Each scene shows the same named points in several views. A view is turned or mirrored, shifted and resized as a whole, has a little noise and may leave points out.
In the rows, 128 means zero.

Scene 1
View 1
Zubip: [ 95 143 102 144 103 139 153 127 118 117 133 124 111 117  89 155 120 122
 107 130 118 135 109 122 117 117 109]
semot: [ 97 140  98 159 113 136 142 133 110 124 138 110 125 153 129 146 135 119
 115 146 112 138 103 139 138 127 107]
rukor: [104 136  96 160 112 127 137 131 115 113 149 108 138 155 141 147 138 119
 114 147 111 140 104 137 138 140  95]
sogab: [110 138  85 134  94 110 162 159 128 116 164 132 100 122  64 179 166 132
 100 144 106 144  87 142 153 178 119]
Rere: [ 74 145  97 149 116 136 145 157 111 127 136 115  96 145  93 148 157 128
 111 157 106 138  76 155 160 161 141]
gev: [ 93 138 106 151  93 131 170 138 106 125 120 110 110 150 117 180 119 109
 126 143 127 155 110 139 144 132 101]
pere: [105 132 101 150 123 125 161 128 133 111 153 101 123 157 147 168 129  91
 130 137 131 141  67 145 180 138 107]
Tur: [119 134  93 171 109 131 126 115 105 117 147 106 156 156 162 138 127 119
 112 138 105 138 135 125 106 107  76]
Bepo: [ 91 138  98 149  91 128 166 157 101 136 123 117  96 143  92 175 142 121
 117 150 114 151 103 152 151 156 116]
Mano: [ 73 153 116 158 127 150 120 121 122  96 130 107 143 143 137 124 125 134
 107 148 123 140 104 117 118 108 103]
gefo: [102 141 102 139  70 112 168 157 116 109 131 119 124 141  96 196 138 135
 108 156 123 174 128 131 139 166  84]
diz: [ 73 147 105 165 111 154 134 139  90 134 111 113 107 144 104 131 138 133
 110 150 104 135 112 142 119 121 125]
puf: [ 85 143 109 166 111 148 138 132  98 125 119 103 123 159 139 142 124 117
 120 149 116 144 111 141 134 116 106]
tavuf: [131 125  79 160  88 120 161 133 102 140 148 121 119 141 113 172 135 112
 120 131 102 139 125 142 128 134  93]
gagof: [ 97 135 108 175  80 140 162 140  77 143  98  99 126 173 145 172 109 110
 129 152 116 165 151 147 122 116  82]
saf: [129 130  84 159 110 117 127 122 125 107 173 115 155 146 138 145 149 128
 105 138 103 138 115 127 121 131  81]
gam: [ 77 149 114 127  90 127 172 153 129 102 121 122 104 124  79 188 125 125
 112 147 136 164  98 124 150 154 110]
tos: [ 87 147 109 154 112 133 133 137 116 106 133 108 134 150 129 146 138 132
 108 154 118 148 110 129 130 135  98]
Pebub: [126 125  83 171 124 139 144 106 111 138 156 112 124 143 140 132 123  94
 122 118 103 112  98 142 129  97 109]
matik: [ 89 147 101 156  73 137 162 157  85 138 106 121 105 144  88 174 133 133
 112 154 110 161 143 141 116 140 100]
View 2
tavuf: [129 120  61 139 149 123 141 108 164  92 162 131 170 148 136 105 129  95
 127 143 177  90 155 112 160 140 131]
sogab: [116 158  67 126 164 146 136 142 183  90 158  99 176  98 132 115 169 103
 160 131 174  74 174 132 182 116  91]
gefo: [146 130  71 112 147 120 131 130 169  57 150 140 144 116 140  95 153  90
 166 111 150  80 167 150 185 134 119]
diz: [139 126  84 144 136 141  94 117 174 117 145 107 137 153 156 101 171 128
 108 109 163 110 123 128 148 123 144]
matik: [148 127  73 136 144 120 117 111 182  64 159 131 134 154 147  89 169 115
 122 101 150  82 155 130 178 134 152]
semot: [140 121  64 136 136 134  96 119 168 121 144 125 158 138 136 104 144 107
 121 125 177 108 128 133 153 130 128]
gev: [141 138  56 127 129 121  99 111 163  86 141 133 154 140 124  88 138 100
 135 125 176  97 137 151 172 135 136]
rukor: [141 105  73 127 139 137 117 122 152 127 142 134 162 126 143 113 132  93
 138 134 172 117 132 131 141 133 116]
gam: [130 167  68 117 137 134 102 125 163  66 133 108 145 114 130  92 163 102
 165 115 164  85 152 173 180 119 123]
Rere: [132 145  63 134 150 153  85 142 192 129 148  99 163 110 129 111 178 124
 128 115 180  93 137 133 168 113 106]
puf: [148 108  73 135 127 129  89 111 159 120 136 133 148 149 142 100 143 107
 118 120 170 118 118 135 143 132 143]
Bepo: [136 146  53 132 146 131 101 129 188  89 154 117 155 130 127  99 162 113
 130 116 173  81 151 137 185 127 127]
Pebub: [118 122  66 149 138 137 121  95 142 140 144 114 183 166 139 115 115 101
 109 162 196 120 127 108 126 130 133]
Tur: [144  84  92 129 130 121 141  96 121 120 139 151 161 157 157 110 106  79
 131 149 161 131 126 121 119 143 141]
View 3
sogab: [116 149  89 146 109  41 138 111 151 167  77 128 121 118 137 136 110  66
 126  99 150 132  75 160 130 113 127]
Rere: [131 121  95 152 126  82 140 111 155 135  89 126 121 121 110 123  66 100
 131 109 166 116  81 152 131 107 125]
Mano: [122 110  84 130 167 114 119 129 118 139 103 165 101 152  97 124 107 152
 147 108 139 109 127 109 125 129 116]
Pebub: [ 96  89  60  99 160  96 128 113 130 128  67 154 120 137 126  73 136 141
 114 114 164 100  88 109 115 113 125]
gev: [139 138  97 131 124  88 153 104 144 120 111 155 110 133 129  97 128 103
 112 112 152 103  97 120 135 148 122]
Zubip: [125 135  80 131 138  71 141 113 111 143  82 149 104 141 134 111 122 135
 134  89 162 122  99 113 136 132 112]
saf: [ 94 101  70 113 151  87 113 132 126 169  86 160 119 140 119 109 153 107
 131 121 122 115 114 132 104 136 140]
rukor: [112 106  83 122 147  96 122 123 139 145 101 156 117 134 109 108 125 110
 129 122 134 107 109 130 114 130 135]
gam: [149 176 109 151 115  66 151 107 143 136 110 152 101 136 130 139 110  91
 127  93 149 119  92 127 148 138 111]
gagof: [150 106  97 126 119 114 166 112 121 112 129 154 115 133 121  59 147 124
 110 130 151 106 125 120 131 184 142]
diz: [137 105  87 147 134  99 146 114 111 128  98 132 114 132 111 101  90 145
 143 107 169 121 110 131 137 135 124]
pere: [114 130  95 112 151 101 121 112 184 120  97 167 110 131 116 110 115  85
 100 122 137  80  81 118 117 111 123]
semot: [126 108  89 129 135  99 139 114 140 127  98 145 118 131 112  97 107 117
 125 118 156 107  99 130 127 133 129]
puf: [132 104  89 130 145 114 140 116 131 120 108 155 112 137 109  92 109 133
 126 122 153 100 114 119 128 139 126]
Tur: [106  89  70 106 159 107 124 131 110 148  98 166 114 146 116  85 158 137
 130 124 127 110 132 113 109 152 135]
Bepo: [141 135  97 147 110  75 155 105 144 130 102 130 120 122 126 100 103  91
 119 108 162 120  89 143 138 137 129]
tos: [126 116  89 134 143 100 129 125 128 143 107 154 110 141 105 117 115 122
 139 114 136 114 118 128 122 140 127]
View 4
gam: [126 127 117 108 153 199  95 124  80 183  77  69 117 105  73 165 127 187
 116 127 123 115 116  95  88  74 111]
gefo: [144 136  89 117 140 209  86 126  98 208  74 102 135 100  86 158 126 199
 120 122 141 118 120  82 109  93 130]
Mano: [106 124 125 136 137 161 134 144 117 119 127  93 115 122 115 127 109 171
 130 127 130 100 110 113  88 144 118]
Tur: [135 116  78 144 130 170 126 147 115 140 119 131 114 135 111 112 102 168
 132 109 169 118 111 106 120 173 138]
sogab: [155 153 135 123 140 180  92 130  93 204  65  66 100 104  68 158 142 155
 104 126 138 140 127  35 116  90 120]
saf: [147 138 100 152 135 162 105 142 113 159 106 111 105 135 104 126 116 161
 128 120 178 123 120  71 111 168 142]
diz: [114 120 118 116 126 181 155 147 117 141 111  97 113  92  99 124 114 153
 111 114 104 122 109 100 127 106 112]
matik: [132 115  81 106 130 216 123 136 102 183  82 114 130  79  90 136 123 179
 109 112 109 124 109 104 141  88 125]
gagof: [118 104  46 114 121 208 145 137 111 173 109 138 127 110  96 132  90 191
 126  88 144 118 109 133 140 108 123]
puf: [108 120  98 126 129 174 150 142 113 149 119 104 110 119  99 134  95 170
 127 103 139 116 111 113 117 116 113]
Pebub: [135 113  94 132 130 154 152 147  90 134 111 101  70 148  80 116 101 127
 114  95 165 137 110  98 128 148 122]
Zubip: [131 106 115 111 148 177 119 143  72 130  91  83  94 115  78 130 125 148
 106 121 122 126 104 109 105 121 118]
rukor: [126 137 106 140 132 167 129 142 118 163 111  99 108 131  99 135 106 167
 129 111 163 119 120  82 112 133 123]
tos: [120 132 113 134 134 175 122 139 117 155 111  97 119 118 104 136 111 175
 130 122 140 109 116  95 102 124 121]
semot: [118 129 107 127 129 175 149 143 113 165 109  92 102 118  89 137 100 160
 120 102 139 124 116  92 123 105 115]
gev: [122 116  87 114 137 193 125 131  91 175  93  95 109 121  77 149 105 177
 122 102 145 124 112 108 112  88 115]
tavuf: [156 120  76 124 131 185 120 140  92 180  86 112  98 119  77 131 116 155
 110 100 159 139 114  82 140 126 134]
Bepo: [129 132 105 113 131 195 128 133 101 191  83  86 109  99  74 152 115 165
 111 104 129 131 119  81 127  73 113]
pere: [113 138 109 136 137 157 134 130  99 175 109  75  83 159  69 160  87 169
 133  93 187 126 124  83  90  97 109]

In a view up to two points have been moved. Name them for each view, in the order of its rows, or write -.
view 1: semot
view 2: Tur
view 3: -
view 4: Zubip
